The views of a scene show one set of named points, each view turned or mirrored, shifted and resized as a whole, with a little noise and some points left out.

Scene 1
View 1
J_626: 2; -11; 2; 3; -24; 11; 7; 2; -7; 10; 15; -4; -17; 41; 2; -18; -12; -8; 17; 17; 46; -23; 23; 13; 19
J_548: 2; -8; 6; 3; -20; 13; 4; 0; -2; 7; 10; -4; -13; 31; -1; -13; -7; -9; 15; 9; 38; -18; 21; 11; 19
J_467: 13; -5; 16; 2; -14; 23; 5; 5; 16; 16; -4; -15; -11; 18; -18; 0; 3; -19; 12; -8; 24; -16; 12; 4; 17
J_490: -17; 11; 13; 9; -19; 20; -9; -12; -10; -11; 18; 18; -3; 13; 20; -7; 1; 0; 15; 1; 27; -8; 20; 9; 15
J_402: -39; 29; 19; 12; -6; 24; -22; -28; -8; -42; 14; 36; 26; -29; 33; 12; 16; 9; 10; -25; 0; 14; 17; 10; 13
J_588: -1; -12; -2; 0; -10; 6; 7; -4; 3; -5; 5; -7; 4; 16; -3; -3; -6; -6; 11; -1; 27; -9; 22; 16; 21
J_400: 4; 0; 15; 2; -9; 22; 1; -2; 14; 4; -4; -7; 0; 5; -11; 5; 6; -14; 11; -14; 16; -8; 13; 6; 17
J_62: -7; 8; 15; 3; -1; 21; -6; -12; 16; -15; -7; 1; 19; -20; -4; 16; 14; -8; 7; -29; 0; 5; 12; 8; 17
J_281: -27; 34; 32; 14; -14; 36; -23; -20; -2; -20; 11; 31; 7; -17; 24; 9; 21; -1; 12; -23; 5; 4; 11; 1; 9
J_146: -16; 24; 27; 9; -6; 31; -16; -16; 10; -17; 0; 16; 13; -23; 7; 16; 21; -6; 9; -30; -2; 6; 9; 3; 13
J_478: 3; -3; 12; 2; -10; 18; 1; -2; 11; 2; -1; -7; 0; 8; -9; 3; 4; -13; 11; -11; 19; -9; 15; 8; 18
J_87: 11; -12; 7; -1; -10; 14; 8; 3; 14; 8; -4; -17; -3; 16; -17; 0; -1; -15; 10; -6; 24; -13; 16; 10; 19
View 2
J_548: 12; 13; -16; -36; 23; -2; -1; -13; -24; -19; 9; 7; -4; 7; -2; -11; 3; -18; -20; -3; 9; 19; -28; 9; -3
J_146: 11; -16; -20; 17; 5; -34; -20; -37; -28; 13; -14; 4; 10; 49; 9; 12; -11; -10; -3; 30; -15; 11; -10; -30; 28
J_400: 15; 0; -17; -17; 24; -20; -15; -9; -29; 1; -18; 11; 7; 14; 6; 7; -3; -12; -10; 19; -5; 18; -22; -7; 2
J_467: 15; 6; -17; -31; 35; -12; -11; -4; -38; -7; -20; 12; 4; 3; 6; 8; 2; -16; -13; 18; -1; 21; -27; -2; -11
J_87: 17; 6; -15; -32; 27; -16; -13; 4; -24; -3; -16; 14; 5; 0; 5; 3; -2; -12; -12; 11; -1; 20; -26; 3; -4
J_402: 9; -19; -20; 31; -21; -37; -16; -54; -5; 14; 13; -1; 6; 70; 1; -4; -18; -9; -2; 14; -12; 4; -1; -29; 54
View 3
J_62: 4; -8; 2; -14; 14; -13; 2; 6; 7; 3; -7; -6; 27; -10; 14; -8; 0; -25; 8; 0; -4; 21; 2; -4; -17
J_588: 9; -3; 10; -11; 8; 3; 15; 22; 17; 1; 5; 18; 21; -1; -5; -17; 4; -19; 11; 2; 4; 3; 35; -31; -3
J_146: 7; -17; 9; -23; 19; -7; -8; 10; 9; 1; -6; -9; 29; -17; 24; -5; -6; -22; 2; 3; -9; 16; -18; -5; -18
J_548: 18; -13; 19; -12; 5; 16; 18; 27; 18; -7; 8; 27; 15; 0; -10; -20; -6; -30; 4; 3; 2; -5; 33; -48; 4
J_467: 18; -14; 11; -4; 1; 5; 22; 12; 7; -12; -3; 15; 13; -1; -10; -18; -9; -49; 3; -1; -2; 12; 26; -36; -3
J_478: 12; -10; 9; -10; 7; 0; 12; 14; 10; -4; -1; 10; 20; -5; 0; -14; -3; -33; 6; 1; -1; 12; 19; -25; -7
J_490: 13; -16; 22; -26; 16; 15; -2; 31; 23; 1; 10; 15; 25; -10; 9; -12; -4; -9; 3; 7; -2; -8; 8; -33; -3
J_402: 1; -13; 14; -37; 29; -3; -24; 23; 20; 14; 3; -10; 38; -22; 37; 0; 2; 12; 4; 8; -6; 3; -24; 1; -19
J_281: 11; -25; 18; -34; 23; 4; -17; 20; 15; 2; 0; -6; 31; -21; 29; -4; -10; -12; -3; 6; -11; 4; -28; -11; -14
J_87: 13; -7; 7; -4; 2; 1; 22; 13; 10; -6; -1; 15; 16; 1; -10; -18; -3; -39; 7; -1; 3; 12; 33; -32; -4
J_626: 19; -12; 22; -13; 4; 21; 19; 33; 22; -7; 13; 32; 15; 1; -14; -23; -5; -25; 5; 3; 4; -11; 41; -55; 8
J_400: 13; -12; 9; -9; 6; -1; 14; 11; 8; -6; -3; 8; 19; -5; 0; -15; -6; -38; 5; 0; -2; 14; 17; -25; -8
View 4
J_281: 17; -14; -13; 19; 11; 31; -15; 12; -4; -22; 15; -9; -14; 3; 1; 10; -8; 24; -23; 9; 9; -17; 12; 6; -5
J_626: -22; -24; -11; 1; -2; 6; -3; -2; -10; -14; 7; -3; 1; 10; -19; 4; 19; 5; 1; -6; -13; -1; 8; 24; 16
J_87: -8; -9; -4; 4; 5; 7; -2; -1; 1; -9; 6; -1; 3; 11; 1; -2; 13; 3; 3; -5; -4; 4; 1; 26; -1
J_146: 18; -6; -9; 17; 13; 27; -13; 10; 2; -16; 13; -7; -9; 4; 9; 5; -7; 18; -16; 7; 11; -11; 7; 10; -13
J_548: -16; -20; -10; 3; 1; 8; -3; -1; -7; -13; 7; -3; 0; 10; -13; 3; 15; 6; 0; -5; -9; -1; 7; 23; 11
J_400: 1; -9; -4; 8; 9; 12; -4; 1; 1; -12; 6; -2; -1; 11; 4; -1; 8; 8; -4; -1; 1; 0; 3; 23; -5
J_62: 12; 0; -8; 13; 12; 22; -10; 9; 6; -10; 13; -5; -4; 2; 12; 2; -2; 9; -7; 2; 7; -4; 1; 14; -13
J_478: -1; -9; -6; 8; 7; 13; -5; 2; 0; -11; 8; -3; -1; 9; 1; 1; 8; 7; -3; -2; 0; -1; 3; 21; -3
J_467: -6; -14; -1; 4; 7; 5; 0; -4; -1; -13; 2; -1; 0; 17; 1; -4; 13; 7; -1; -3; -2; 3; 4; 29; -2
J_490: -5; -20; -16; 10; 3; 21; -11; 7; -9; -18; 14; -7; -7; 3; -13; 10; 5; 14; -11; 1; -4; -11; 10; 11; 9
J_588: -11; -9; -12; 5; 3; 13; -6; 4; -1; -8; 12; -3; 2; 3; -6; 4; 11; 2; 2; -6; -7; 0; 2; 19; 5
J_402: 18; -6; -22; 21; 9; 40; -21; 21; -1; -17; 24; -11; -13; -11; 1; 16; -13; 19; -20; 7; 8; -19; 9; -3; -5
View 5
J_146: -18; 19; -10; 9; -3; -7; 4; 4; -22; 0; -3; -16; 6; -27; -9; -2; 11; -17; -13; -9; -7; -1; -11; -23; 14
J_467: 10; 22; 7; 10; 6; 10; 9; -7; -9; -4; -5; 4; -7; -15; 6; -10; -3; -20; 4; 5; 6; -8; -6; -10; -11
J_402: -30; 11; -13; 6; -12; -14; -4; 7; -19; 4; -5; -29; 15; -30; -20; -3; 23; -2; -30; -16; -4; -1; -4; -17; 18
J_478: 2; 18; 5; 11; 1; 3; 6; -3; -8; 0; -4; -5; 0; -20; -1; -8; 0; -14; -2; 1; 3; -5; -6; -10; -6
J_626: 14; 17; 9; 6; 2; 16; 3; -13; 4; -3; -11; 1; -7; -9; 3; -18; 9; -3; -11; 4; 19; -14; 9; 8; -23
J_62: -11; 17; 1; 13; -2; -8; 5; 4; -15; 4; -1; -15; 8; -28; -7; -2; 0; -15; -2; -4; -6; 2; -13; -19; 7
J_400: 2; 20; 5; 11; 3; 3; 8; -3; -10; -1; -4; -3; -1; -20; 1; -7; -1; -17; 0; 1; 2; -5; -8; -12; -5
J_588: 5; 14; 12; 10; -2; 3; 3; -5; 2; 3; -5; -8; 3; -18; -2; -11; 1; -3; -4; 2; 9; -6; 0; 0; -13
J_87: 10; 19; 12; 12; 3; 6; 8; -6; -3; 0; -3; -1; -2; -18; 3; -10; -5; -14; 5; 5; 6; -5; -6; -6; -13
J_490: -6; 15; -4; 4; -3; 5; 0; -5; -8; -2; -10; -11; 1; -17; -7; -13; 19; -4; -23; -5; 10; -10; 5; -3; -4
J_281: -22; 18; -18; 5; -5; -4; 1; 3; -24; -3; -6; -17; 5; -25; -12; -5; 23; -14; -27; -12; -2; -6; -5; -21; 15
J_548: 10; 17; 7; 7; 2; 12; 4; -10; 0; -3; -8; 0; -5; -12; 2; -15; 7; -7; -9; 3; 15; -12; 5; 3; -18

Which points are out of place in each view (at most two, in the order of its rows)? Write none if all are in place.
view 1 | J_478
view 2 | none
view 3 | J_548
view 4 | none
view 5 | none

Scene 2
View 1
J_205: 4; -7; 2; -9; 14; 21; -9; 12; 9; 14; 11; -2; -10; -9; -4; -24; 3; 12; 11; -16; -16; 3; -13; 14; 0
J_744: 20; -12; -6; -3; 24; 23; -2; 21; -11; 18; 1; -1; -29; -15; -10; -12; 19; 19; 12; -18; -27; 26; -18; 19; -29
J_169: 13; -17; -3; 1; 11; 8; -1; 11; -3; 15; -2; 6; -13; -20; -11; -10; -6; 5; -5; -6; -4; 13; -21; -2; -15
J_143: -3; -18; -5; -9; 13; 1; -1; -6; 19; 26; 4; 2; 1; -17; -16; -23; -27; 5; -9; -11; 15; 0; -19; -4; 1
J_849: 0; -11; 2; -5; 5; 10; -7; 6; 12; 11; 7; 3; -1; -14; -5; -20; -13; 2; -3; -6; 1; -4; -16; -1; 6
J_761: 18; -18; 5; 19; -16; -3; -3; 18; -16; -7; -11; 18; -3; -27; -3; 6; -16; -17; -23; 20; 6; 4; -25; -28; -5
J_75: 22; -13; 7; 19; -14; 8; -7; 27; -21; -11; -8; 16; -11; -24; 2; 7; 0; -12; -12; 16; -10; 8; -23; -18; -9
J_145: 8; -10; 5; 1; 1; 12; -8; 14; 1; 4; 4; 6; -6; -15; -2; -13; -4; 0; -2; -1; -8; 0; -17; -2; 1
J_740: 18; -4; 16; 17; -19; 18; -15; 34; -18; -22; 2; 13; -8; -16; 12; 1; 11; -12; -1; 17; -23; -3; -17; -10; 5
J_847: -5; -20; -3; -6; 3; -6; -2; -8; 21; 21; 2; 6; 9; -19; -13; -21; -37; -4; -17; -4; 23; -6; -20; -14; 10
J_341: 11; -24; 4; 21; -25; -17; -1; 6; -9; -6; -15; 23; 10; -32; -6; 8; -39; -28; -38; 28; 29; -4; -28; -46; 5
J_272: 16; -9; 6; 6; -1; 17; -9; 23; -10; -2; 2; 7; -14; -16; 1; -7; 7; 0; 1; 1; -18; 6; -18; -1; -6
J_882: 7; -8; 13; 10; -18; 9; -14; 19; -3; -13; 4; 12; 3; -16; 7; -7; -9; -14; -8; 14; -4; -11; -17; -15; 15
J_425: 6; -14; -1; -4; 11; 10; -4; 8; 5; 16; 3; 3; -9; -16; -9; -17; -7; 7; -1; -9; -4; 7; -18; 2; -6
J_115: -6; -16; -6; -14; 19; 6; -2; -7; 23; 30; 8; -1; -1; -14; -15; -29; -23; 11; -3; -18; 9; 1; -16; 5; 2
J_844: 19; -16; -3; 6; 8; 10; -1; 18; -12; 10; -5; 8; -18; -23; -9; -3; 1; 4; -5; -2; -9; 19; -22; -3; -21
View 2
J_145: -11; 17; 44; 8; 18; -8; 17; 1; 9; 19; 10; -19; 5; 2; 8; -4; 17; 12; 6; -18; 11; -23; -2; 0; 33
J_341: 12; 13; 0; 14; -2; -27; -3; -49; -7; 46; 9; 24; 38; -50; -2; -37; 52; 34; -71; -15; -51; -54; 59; 22; 47
J_75: -11; 44; 8; 2; -9; -13; 35; -3; -1; 4; 19; -23; 38; -38; 4; -4; 35; 8; -20; -27; -15; -31; -1; 8; 61
J_761: -3; 30; 7; 7; -4; -17; 18; -24; -1; 20; 13; -5; 39; -40; 2; -15; 43; 17; -38; -21; -29; -39; 24; 16; 56
J_169: -21; 12; 50; 15; 22; -2; 11; -25; 26; 8; 4; -29; 17; 4; 14; 5; 34; -7; 20; -12; 5; -23; 9; 14; 48
J_882: 2; 26; 20; 2; 5; -20; 23; 14; -12; 31; 19; 0; 8; -20; -1; -19; 13; 33; -31; -25; -2; -32; 1; -7; 28
J_272: -17; 33; 34; 5; 8; -5; 32; 10; 9; 3; 15; -32; 17; -8; 8; 4; 20; 3; 10; -23; 11; -20; -17; 0; 47
J_425: -17; 5; 58; 16; 28; -3; 7; -16; 24; 18; 4; -24; 3; 16; 13; 2; 24; 0; 22; -10; 14; -21; 6; 7; 35
J_849: -9; -1; 56; 14; 30; -9; 3; -7; 14; 32; 6; -9; -7; 15; 9; -9; 16; 16; 6; -12; 14; -25; 9; -1; 20
J_143: -10; -17; 68; 22; 41; -6; -14; -34; 25; 38; -2; -6; -8; 25; 12; -10; 26; 9; 12; -2; 9; -28; 29; 10; 20
J_205: -20; 8; 68; 11; 33; -1; 15; 10; 21; 13; 7; -31; -11; 29; 13; 7; 7; 1; 36; -15; 34; -13; -16; -6; 24
J_115: -13; -24; 81; 24; 50; -3; -17; -30; 30; 37; -6; -10; -17; 38; 15; -6; 20; 5; 27; 0; 21; -23; 24; 7; 14
J_744: -39; 27; 61; 11; 22; 12; 31; -4; 38; -23; 7; -64; 18; 18; 20; 31; 27; -32; 62; -17; 29; -6; -26; 10; 61
J_740: -6; 53; 7; -6; -11; -15; 48; 33; -13; 5; 27; -23; 22; -33; 0; -4; 13; 21; -20; -34; 2; -25; -26; -11; 47
J_844: -24; 26; 40; 12; 12; 0; 21; -21; 24; -3; 7; -37; 29; -6; 13; 11; 38; -13; 19; -16; 1; -21; 2; 16; 61
J_847: 0; -22; 59; 22; 38; -14; -22; -42; 16; 53; -3; 13; -6; 14; 8; -24; 29; 24; -13; -1; -4; -37; 46; 12; 15
View 3
J_847: 28; 32; 13; 16; 12; 26; -13; -18; -58; 7; -42; -29; 0; 27; -12; -39; 26; -36; 24; 19; -18; -37; -25; -11; 14
J_882: -10; 21; 9; 12; 20; 21; -37; -30; -4; -11; -32; 18; 8; -22; 0; -21; 8; -16; 4; 7; 11; -6; -3; -8; -17
J_169: 20; 14; -7; -8; 2; -6; 13; -27; -14; 8; 5; -14; -6; 11; 22; -13; 22; -9; 6; 3; -16; -22; -14; 13; 15
J_744: 23; 11; -28; -22; -23; -40; 36; -34; 17; 6; 33; -15; -17; 12; 31; 6; 22; 1; -13; -17; -14; 4; -15; 48; 22
J_341: -6; 5; 30; 10; 65; 58; -34; -24; -46; 4; -28; 15; 23; -22; 25; -33; 14; -12; 36; 40; -9; -69; 5; -60; -11
J_849: 18; 30; 1; 9; -4; 4; -10; -24; -23; -1; -28; -16; -6; 14; -9; -25; 20; -26; 5; 2; -6; -7; -21; 13; 7
J_740: -22; 10; 0; -1; 18; 6; -31; -37; 28; -17; -9; 35; 8; -40; 17; -5; 3; -1; -10; -2; 19; 8; 8; 3; -23
J_145: 8; 22; -3; 3; 1; 1; -10; -28; -7; -3; -15; -3; -4; -1; 4; -16; 16; -16; 0; 0; -2; -5; -13; 12; 2
J_761: -7; 4; 13; -1; 41; 27; -21; -30; -13; -1; -8; 20; 14; -25; 29; -17; 12; -3; 17; 20; -2; -39; 5; -27; -11
J_143: 32; 31; 2; 8; -3; 7; 1; -20; -45; 8; -28; -33; -8; 31; -8; -31; 27; -31; 16; 9; -19; -24; -27; 9; 20
J_75: -12; 1; 2; -8; 30; 11; -14; -35; 10; -4; 5; 25; 10; -32; 36; -6; 10; 4; 5; 8; 3; -23; 7; -11; -12
J_425: 23; 23; -6; -2; -6; -6; 7; -26; -17; 4; -9; -19; -8; 16; 6; -17; 22; -18; 3; -1; -12; -11; -18; 20; 14
J_272: 1; 13; -8; -6; 2; -8; -5; -33; 12; -5; 2; 8; -2; -12; 18; -6; 13; -5; -7; -5; 2; 0; -5; 17; -2
J_205: 21; 30; -14; 2; -25; -20; 3; -28; -3; -2; -13; -19; -15; 16; -8; -13; 19; -22; -10; -14; -4; 14; -23; 39; 12
J_844: 13; 7; -11; -15; 5; -12; 16; -32; 1; 6; 18; -4; -4; 0; 33; -5; 19; -1; 2; 0; -12; -19; -7; 16; 11
J_115: 39; 37; -4; 9; -15; -1; 6; -19; -44; 8; -29; -42; -13; 40; -16; -31; 29; -35; 10; 3; -20; -15; -33; 21; 25
View 4
J_849: -21; 10; 5; 10; -5; 3; -20; 7; 4; -2; -10; -1; -6; -18; 0; -2; 0; 1; 6; -7; -1; 5; -9; -7; 5
J_145: -13; 3; 6; 4; -5; -4; -23; 3; 3; -4; -22; 1; -6; -18; -8; -4; 2; 4; 7; -6; 3; 11; -15; -2; 4
J_744: -2; -32; 1; 3; -19; -13; -36; -5; 1; -12; -28; 11; -2; -22; 5; 24; 29; -7; -4; -17; 0; 5; -34; 10; 13
J_341: -18; 31; 5; 16; 5; 23; 1; 5; 12; -31; -39; 2; -32; -13; -39; -34; -5; 39; 12; 19; 25; 13; 1; -24; -19
J_425: -17; -1; 3; 11; -10; 2; -23; 4; 4; -9; -16; 3; -7; -19; 1; 7; 11; 1; 2; -9; 1; 3; -15; -5; 6
J_761: -8; 10; 5; 7; -1; 5; -13; 0; 8; -24; -43; 5; -23; -15; -33; -21; 3; 26; 10; 9; 20; 17; -12; -11; -10
J_169: -13; -6; 2; 12; -11; 3; -22; 1; 5; -17; -25; 6; -12; -19; -4; 8; 17; 6; 0; -6; 6; 4; -18; -4; 3
J_847: -33; 27; 4; 24; -4; 23; -8; 13; 8; -13; -3; -3; -15; -17; 0; -5; 0; 11; 6; 0; 3; -3; 3; -21; -2
J_205: -15; -5; 6; 5; -10; -9; -30; 4; 1; 4; -10; 1; 2; -20; 8; 9; 6; -9; 3; -16; -6; 6; -18; 2; 13
J_844: -6; -13; 2; 8; -12; -2; -25; -3; 5; -20; -34; 9; -13; -19; -11; 6; 20; 8; 0; -5; 10; 8; -23; -1; 2
J_272: -3; -8; 6; -2; -7; -13; -28; -2; 3; -6; -33; 5; -6; -18; -13; -4; 6; 5; 7; -7; 6; 16; -23; 4; 5
J_882: -10; 16; 10; -2; 4; -7; -19; 3; 5; -1; -31; -2; -10; -14; -25; -26; -14; 14; 15; 3; 10; 22; -10; -5; -2
J_740: 4; -1; 10; -12; 1; -22; -29; -3; 3; 0; -45; 3; -6; -15; -30; -24; -9; 11; 14; -1; 11; 30; -22; 6; 0
J_75: 0; -3; 6; -1; -3; -7; -22; -4; 5; -17; -48; 7; -16; -16; -31; -17; 4; 19; 9; 4; 17; 21; -21; -1; -5
J_143: -29; 13; 2; 21; -8; 16; -15; 10; 6; -11; -3; 0; -10; -19; 7; 6; 7; 3; 2; -7; -1; -5; -5; -14; 4
View 5
J_882: 3; -13; 8; -12; -16; 34; -7; -35; 50; 10; 2; 33; 22; 18; 25; -39; -19; 19; 3; -9; 3; -33; -13; -2; -8
J_849: -13; -3; -8; -12; 1; 19; -3; -19; 16; -7; 14; 19; -12; -16; 16; -22; -15; -7; 14; 1; 4; -4; -13; -6; 3
J_143: -23; 5; -16; -15; 14; 24; -4; -13; -3; 1; 17; 16; -32; -26; 17; -16; -19; -29; 20; 17; 2; -6; -6; -1; 16
J_75: 11; 0; -13; -36; -11; 37; -15; -34; 56; 10; 2; 55; 24; -1; 21; -38; 16; 42; -16; 22; -9; -52; -14; 7; -21
J_205: -11; -4; -15; -13; -2; -6; 0; -16; 20; -34; 19; 15; -12; -39; 5; -14; 7; 6; 9; -5; 5; 22; -27; -15; -11
J_145: -4; -4; -10; -19; -5; 17; -6; -24; 31; -10; 11; 29; 1; -16; 15; -25; 0; 12; 5; 4; 1; -11; -18; -5; -8
J_761: 5; 3; -11; -35; -4; 55; -17; -34; 45; 31; -1; 54; 15; 11; 29; -41; -3; 22; -7; 29; -9; -67; -1; 13; -5
J_115: -27; 5; -19; -12; 16; 15; -2; -9; -11; -10; 21; 9; -39; -36; 12; -11; -17; -35; 24; 11; 5; 10; -9; -6; 18
J_844: -1; 10; -31; -39; 4; 18; -11; -19; 29; -9; 12; 45; -4; -39; 11; -22; 28; 24; -9; 34; -9; -24; -18; 3; -16
J_169: -7; 9; -28; -32; 7; 19; -9; -17; 18; -8; 14; 35; -13; -36; 11; -19; 16; 9; -1; 28; -6; -17; -15; 1; -7
J_744: -2; 10; -42; -40; 2; -13; -6; -12; 25; -45; 22; 36; -11; -70; -4; -8; 52; 34; -12; 27; -7; 14; -34; -8; -31
J_272: 4; -3; -14; -26; -10; 12; -7; -26; 44; -15; 10; 38; 12; -21; 12; -26; 18; 33; -7; 8; -2; -14; -24; -4; -22
J_341: -2; 5; -1; -31; 4; 83; -20; -36; 34; 64; -6; 54; 8; 36; 41; -48; -33; -3; 3; 36; -10; -94; 16; 23; 18
J_740: 16; -13; 3; -22; -25; 22; -9; -40; 71; -6; 1; 45; 40; 10; 18; -40; 10; 54; -12; -8; 1; -32; -24; -4; -31
View 6
J_844: 7; 6; 2; 12; -7; -1; -1; 5; -5; -16; 0; 1; 15; 10; 4; 9; 1; 8; -20; 16; -7; -8; 11; 9; 11
J_115: -3; 5; -23; 11; -12; -2; 0; 29; 15; 4; -3; -17; 8; -14; 9; 20; 13; -13; -5; -18; -4; -10; -6; 13; 3
J_849: 2; -2; -14; 5; -9; 0; -3; 16; 12; -1; -5; -8; 2; -3; -3; 11; 5; -4; -7; -6; 4; -7; -4; 4; 6
J_341: 4; -51; 5; -3; 0; 18; -1; 12; -15; -46; 16; -15; -16; 29; -12; 12; -3; 15; -4; -8; 18; 1; -15; -11; -21
J_744: 7; 33; -1; 19; -11; -11; -2; 3; 3; 1; -8; 8; 28; -1; 9; 7; 2; 3; -25; 25; -19; -12; 22; 18; 26
J_425: 3; 6; -10; 10; -9; -2; -2; 14; 8; -2; -4; -5; 10; -2; 2; 12; 5; -2; -12; 1; -3; -9; 2; 9; 10
J_169: 4; 5; -4; 12; -8; -1; -1; 12; 0; -12; 0; -4; 13; 4; 5; 12; 3; 3; -16; 7; -6; -9; 6; 10; 8
J_847: -4; -20; -20; 5; -9; 7; 0; 30; 8; -12; 5; -23; -4; -4; 2; 20; 12; -8; 1; -25; 7; -6; -17; 4; -11
J_272: 9; 4; 1; 5; -7; -3; -5; -1; 5; -5; -8; 8; 7; 8; -10; 2; -4; 8; -16; 18; 3; -5; 8; 1; 17
J_761: 8; -28; 8; 1; -2; 9; -2; 2; -12; -33; 7; -3; -5; 25; -11; 6; -6; 16; -12; 9; 10; -2; -2; -6; -4
J_143: -2; -3; -19; 9; -11; 2; -1; 26; 10; -5; 0; -17; 5; -7; 6; 18; 11; -9; -5; -16; -1; -8; -7; 10; -1

Which points are out of place in each view (at most two, in the order of its rows)? Write none if all are in place.
view 1 | J_143
view 2 | none
view 3 | J_761, J_844
view 4 | J_882
view 5 | none
view 6 | J_849, J_847
